Each row is a point on a landscape with many valleys, with its height.
A ball rolls from a point to the lowest of its 5 nearest points, and stops where none of them is lower. Distance is the straight distance between rows; heights are no part of it.
gad: [122 117  67  91  95  77 104 112  81 102  78  84  81  65  90 133 134 164
  91 114  95 126  56  78 108 133 100]  height 546
gadan: [ 65 108 114 125 108 116 116  88 112  75  92 118  97 118 118  89  97  82
 118  89 114  73 125 110 114  74 117]  height 211
pav: [ 79 102  87 109  68  98  97 113  89  87  73 131  89 109  99 153 116 133
 124 106 100 105  92  88 105  80 133]  height 588
dital: [ 81  49  87 119 119 122  92  80 126  83  94 101 139 107  96  57  20  63
 123 114  87  84 108 138 108  62  86]  height 348
Pil: [ 70 114 108 129 112 109 114  86 112  88 110  92  90 107 104  86 133  56
  86  84 108  78 136 100 101  97  96]  height 141
lesi: [ 71  46  68 132  88 123 122  87  95  94  49  77  82  91  88  21  18 103
 109  89  80 116  89 137 134  57  68]  height 227
Mamum: [ 77 157 102 114  87  90 138 116  74  65 107 107  72 117 107 133 148  91
 111 111 120  83 130  92 122 120 149]  height 560
naf: [ 64  97 130 104  95  92  77 106 123  54 113 156 150 136 109 116  72  98
 146 104 117  47 119 110  86  61 153]  height 706
reg: [138 155  78  68  83  45 121 127  66  93 109  80  82  85  79 148 129 152
  83 131 107 126  82  84  96 170  96]  height 400
Virib: [116  74 103 125  77 126 128  68  99 127 100  50  89  78  71  27  93  87
  45  42  73  97 108 130  89  89  51]  height 373
roko: [104  90 108  91 125 101  63  88 128  95 118 120 146 107 101  86  75  70
 123  95 103  84 105 118  74  90  86]  height 414
Kap: [ 84 137 104 117 105  99 116 100  90  79 104 108  95 102 104 124 143  80
 109 111 103  93 116  79 109 119 123]  height 311
duk: [ 93  93  92 116  99 101  98  98  87 100  76 105  78  93  99 105 127 116
 102  88 101 101 101  94 111  87 113]  height 433
rumu: [118  88  91  88  99 105 109  92 111 130 104  70  95  83  95  64 121  99
  57  82  90 123  97 103  90 116  67]  height 359
giba: [ 68 114 101 148  87 114 139  98 100  93  75 107  73 102  94  91 131 103
  91  66 105  88 119  98 135  87 121]  height 474
dez: [127  96 116  88  98 110 102  94 112 131 123  69  91  91  82  56 137  62
  57  89  91 103 116  91  73 111  49]  height 262
bizu: [ 91 113  88 129  89 116 136  80  90 106  75  79  79  87  96  65 117 103
  82  62  97 104 121  98 114  90  87]  height 344
pabep: [ 95 139 136  76 119  70 100 124  94  52 139 136 107 117 104 133 112  85
 127 136 125  77 128  92  91 139 141]  height 361
sedul: [133  60  93  77 101 105  78 104 102 152  83  56 103  41  81  51  77 136
  72  87  75 145  60 124  90 101  33]  height 689
ruga: [128  84  90  74  99  84  72 114  96 135  84  79 100  66 107 118 102 132
  91 103  81 137  53  96  90 103  69]  height 478
pep: [133 130 118  40 111  67  73 132 100  96 147  96 121  93 118 150 103 107
 101 151 116 115  89  77  74 149 110]  height 305
rer: [107  99  95  83  94  95  76 127 101 109  97 104  99  96 113 149 103 123
 113 131 105 122  69  85  92 108 105]  height 441
bigo: [ 69 121  94 155  87 119 149  72  82  91  73  97  75  93  94  66 120  93
  94  37 114  84 115  97 147  75 112]  height 342
Buk: [ 56 123  94 133  97 114 126  90  87  68  90 132  80 127 112 106 116  83
 120  74 113  74 137 104 134  65 139]  height 328
sipu: [124  77  84  93 100  97  85 110 100 107  63 104  83  84 106 109  81 136
  97  96  96 128  61 108 102  87  77]  height 424
Pubu: [ 88  76  91  96  85 116  80 105  87 116  62 101  91  93 107 115  84 126
 114  96  98 118  76  96 108  84 107]  height 183
Vusu: [ 87  58  81 127  99 128 106  74 113 109  73  83  88 103  95  37  59 102
 101  72  73 111  88 126 117  63  55]  height 327
defov: [126 140  80  96  87  81 125 109  91 122 103  79  74  61  80  97 150 115
  71  94  90 125  76  78 103 133  92]  height 374
bilud: [147  93  86  52 101  94  61 125 112 119 102  93 126  90 124 152  98 132
 105 130  94 140  61  92  75 118  93]  height 308
simo: [ 94 134 111  78  99  83  89 127  81  74 123 128  95 109 114 155 114 103
 118 127 112  91 109  85  97 115 131]  height 405
Vala: [ 61  60  75 142  92 131 133  62  85  87  44  79  77 110  89  29  53 102
 104  67  90  96 107 121 137  46  93]  height 77
nir: [118 107  99 129  83 111 126  82  93 122  80  69  79  73  61  61 132  89
  59  53  95 107  94  99 102 118  63]  height 339
gudek: [134 150  87  98  87  27 126 108  63 103 120  79  69  70  71 128 148 134
  83 119 113 104  88  77 111 157 108]  height 475
segi: [ 95  55  70 103 119 122  86  81 121 115  90 101 110 120 112  59  37  81
 109 109  90 107  94 138  92  57  73]  height 438
nifov: [140  82 112  76 105 108  84 108 107 151 112  58  99  79  83  75 112  95
  61  72  75 126  91  89  74 106  52]  height 364
Zaman: [ 79 118  94 137  87  99 108 101  83  77  84 110  79 105 109 118 132 115
 107  92 121  92 112  77 124  92 138]  height 116
difel: [119 139  93  62  95  76  99 122  76  99 126 103  88  95 111 153 127 118
  96 126 115 115  88  75 101 141 119]  height 338
Vul: [ 95  78 108 127  93 122 118  78  93 128  87  65  75  84  93  59 103  92
  72  64  89  90  93 100 109  80  72]  height 273
besi: [ 88 106 123 106 123 108 104  76 119  76 135 101 125 113 107  49  90  41
 106  86 119  61 149 104  89 100 100]  height 321
deton: [ 84  70  73 134  98 105 114  81  91  87  61 113  86 115 101  87  74  93
 118  93  93  90 104 122 114  60 110]  height 271
feb: [123 138 126  48  88  61  73 141  93  80 145 121 114 117 117 171  93 122
 131 161 108 105  91  83  84 137 129]  height 253
tevem: [126  61  87 103 101 109  98  85  89 148  73  69 100  65  74  40  85 137
  65  77  79 128  76 118 110 108  44]  height 601
zur: [ 88 105 112 109 113 102 108 101 116  97 109 103  86 104 110 100 131  69
 102  93  91  86 114 103 106 106  96]  height 189
vin: [ 65  72  87 123 114 127  88  82 119  75  77 130 122 127 105  83  32  77
 141 101 104  70 105 146  94  43 104]  height 501
Bidu: [101  60  81 114 108 110  94  93  86 128  63  87  71  91  91  75  76 141
  98  78  83 125  72 126 104  83  62]  height 543
vamet: [ 84  66  83 128 111 130 105  85 102  99  81  93  90 118  99  64  44  77
 118  90  84 100  95 131 120  50  87]  height 260
ratof: [125 162 110  57 105  42 104 134  72  96 146  91  87 120  99 149 118 105
 109 152 117  98  99  76  97 157 118]  height 309
dataf: [128 121  94  75  92  68  95 132  90 119 103  84  79  79  91 124 124 132
  81 121  86 129  79  86  92 127  90]  height 379
fos: [ 83  81 111  89 106  93  69 104 118  82 100 150 143 121 107 124  83 108
 138 116 114  79  94 110  84  70 141]  height 537
lozo: [127 115  90  60  67  79  76 134  75 104  85 103  95 102 108 186 105 170
 113 152 113 124  57  77 105 118 140]  height 325
bosik: [106 137  88 100  87  88 121 102  87  88 110  96  87  88 100  97 153  86
  76  91 102 104 111  93 116 120  96]  height 284
Duko: [112  67  94  96 125 109  74 104 121 121 100  98 112  80 105 100  85  93
  96 104  91 106  83 116  84 102  70]  height 491
Lilus: [126  57  90  70 125 103  44  89 135 133  86  94 130  99 110  88  54  93
  94 114 103 121  76 125  71  91  63]  height 598
Zime: [ 79 112 117 108 108 107  92 103 100  59 111 140 107 121 112 129 107  95
 134 110 118  87 106 101 105  98 147]  height 440
boper: [ 64  73  86 130 106 126 110  70 125  89  91  91 101 122  94  33  46  50
  93 101  83  63 122 133 103  57  83]  height 122
suk: [134  91 115  64 114 102  79 110 131 138 137  72 114  91 100  75 111  74
  70  91  92 115 103  94  63 142  52]  height 23
rez: [ 89  78 107  86 105  99  62 103 123  83  97 134 139 121 126 154  78 113
 126 118 115  90 102  95  80  81 146]  height 530
Sot: [ 78 146 140 101 108  94 119 109  95  47 135 140 111 122 101 122 124  73
 124 113 122  72 138  88 104 131 143]  height 385
veru: [130 110  92  80 104  86  99 109  93 131 109  74  94  81 102 107 123 109
  75 105  93 140  81  99  92 126  74]  height 420
ris: [105  81 105 103 124 119  96  76 128 105 127  86 119 114 100  29  56  51
  74  82  89  75 127 116  82  91  73]  height 472
fudod: [ 73  80  85 124  92 108 105  98  88  93  59  99  85  82  94  99  91 120
 107  77 102 106  89 107 132  75 112]  height 454
vufa: [136  74 119  75  93 128 101  96 120 140 131  62 103  85  90  57 121  40
  43  82  88 102 121 104  64 141  53]  height 337
Vik: [134  71  98  86 113 110  59  97 126 147 104  70 128  98 111  63  72  79
  83 101  82 119  75 130  78  98  30]  height 809
kovi: [132  88 116 109  76 114 121  79  88 147 112  57  97  53  58  48 115 107
  40  57  70 124 104  99  90 112  47]  height 383
Vil: [ 59  83  89 139  74 108 101 102  69  87  36 137  84 117 106 135  80 148
 129  98 110  83  85 100 135  38 157]  height 114
lafo: [ 59  76  94 115  76 118 100 101  85  74  71 147  97 132 110 142  76 123
 156 118 104  71 108  86 112  49 169]  height 381
bemo: [ 69  96 125 109  93 106  87 105 113  81  90 141 109 120 110 150  90 115
 136 121 125  76 111  98 101  69 159]  height 195
tuto: [ 74 102 109 136 105 126 135  65 112  99  89  88  80 104 110  58 102  58
  88  66  96  70 131  96 117  78 107]  height 87
teloz: [102 120 121  59  97 100  85 120 103  80 129 133 122 115 112 156  96 110
 131 138 104  84  98  79  92 114 137]  height 402
Mim: [ 75  81  88 135 112 117 114  78 109  92 101 103 107 113  97  69  73  58
 111  77  86  73 133 121 106  63 102]  height 151
mobe: [125 128  97  63 111  68  97 121  89 112 138 100  96  98 102 149 124 111
  91 128 102 117  96  71  92 129 100]  height 331
Zel: [116 132 121  73 122  86 101 110 102  84 146 111 103 113 106 100 122  71
 108 109 101  88 122  78  98 154 105]  height 272
gur: [ 83  87  87  91 114 105  86 103 106  99  98 114 123 120 118 116  94 100
 111 102 104  93  97 114  94  89 104]  height 466
Pezi: [ 76 116 112 107 122  99 106  95 118  55 123 135 129 128 107 103  96  88
 119  90 129  62 131  97  99  92 133]  height 307
gize: [ 93 113 110 127  94 110 132  82  90 102 101  84  80  86  88  86 139  89
  77  68 103  95 118  83 120 116 102]  height 259
pimok: [109  86 109  86 125 116  73 104 125 111 127  90 125  94 102  77 100  66
  74  96 109  99 103 111  79 116  66]  height 330
Dur: [ 82 103 124 104 127  96  99  98 128  76 121 121 127 117 104  85  94  73
 115  96 108  69 123 103  95 104 102]  height 280
dimu: [ 84  82  88 142  95 119 132  72  92 113  68  67  85  97  99  36  78  93
  82  68  86  89 106 131 123  57  77]  height 182
Ros: [111  52  89  90 131 114  69  85 138 111 108  92 126 110 104  54  22  72
 110 110  82 107  92 132  83  86  44]  height 115
tur: [ 98  79 118 129 101 133 127  56 116 104 128  77 120 117  86  25  68  34
  70  70  94  51 147 125  92  74  69]  height 261
Dab: [ 88  85  91 103  74  94  85  99  81 100  73 118  80  93 105 137 102 147
 119 111  99 126  72  82 103  77 127]  height 555
Gedi: [ 66 142 119 131 112 102 132  97  94  57 119 131  96 123 107 122 131  58
 119 101 121  76 137  81 124 100 149]  height 486
livub: [ 87 142 134  89 120  84  97 110 114  75 141 133 128 115 102 102 118  78
 122 112 112  79 124  86  87 142 129]  height 310
dig: [115 100  82  91  91  98  99 105  85 122  87  81  92  71  82 106 118 140
  82  91  87 146  70  81 104 117  81]  height 485
dozov: [123 132  87  80  65  75 109 125  60  91 102 106  81 104  96 175 117 171
 118 141  96 123  77  81 114 106 132]  height 513
detum: [129 111  98  51  71  66  73 139 102 111 105 100 119 105 120 190  98 137
 122 175 111 124  79  84  73 115 136]  height 54
Torut: [101 105  89 111  93  94 106  91  79 115  84  87  90  85  95  94 111 118
  70  81  90 114  91  91 102 113  85]  height 425
zubi: [ 94  95  80 121 104  98 107 104  87 109  69  98  84  87  91 104 108 130
  91  82  98 117  81  99 119 102  90]  height 468
Pela: [101 154 114  82  94  75 114 123  74  80 146 111  87 113 117 148 129 102
 115 129 117  95 115  77 108 143 133]  height 345
Rit: [139  82  97  91 103 106  92  90 104 148  89  71  91  64  81  71 104 125
  50  82  87 137  73  92  81 116  55]  height 452
Zukor: [ 96  95 109  74  68  92  83 127 102  84  91 130 109 118 114 179 102 124
 145 137 120  94  79  76 100  87 166]  height 573
zopo: [133 130 137  53 116  87  93 109 115 111 145  93 125  98 101  87 136  59
  85 118  92 107 105  92  65 153  74]  height 223
pazo: [ 94 102 119  92 113  84  84 105 118  67 108 134 134 124 103 115 103  87
 124 105 111  81 112  92  79  98 127]  height 353

Call two points neighbours if one is among the 5 nearest of the other. Go from one point of each pair to the other, from neighbour to neighbour, staying as low as possible. Name the highest point that can't be avoided.
Vala, boper: vamet
Ros, Zaman: dital
Vala, Pubu: duk
Zaman, tuto: Kap
tuto, boper: Mim

Where does a ball stop that starts at each point below?
reg: detum
defov: tuto
gudek: detum
simo: detum
dataf: detum
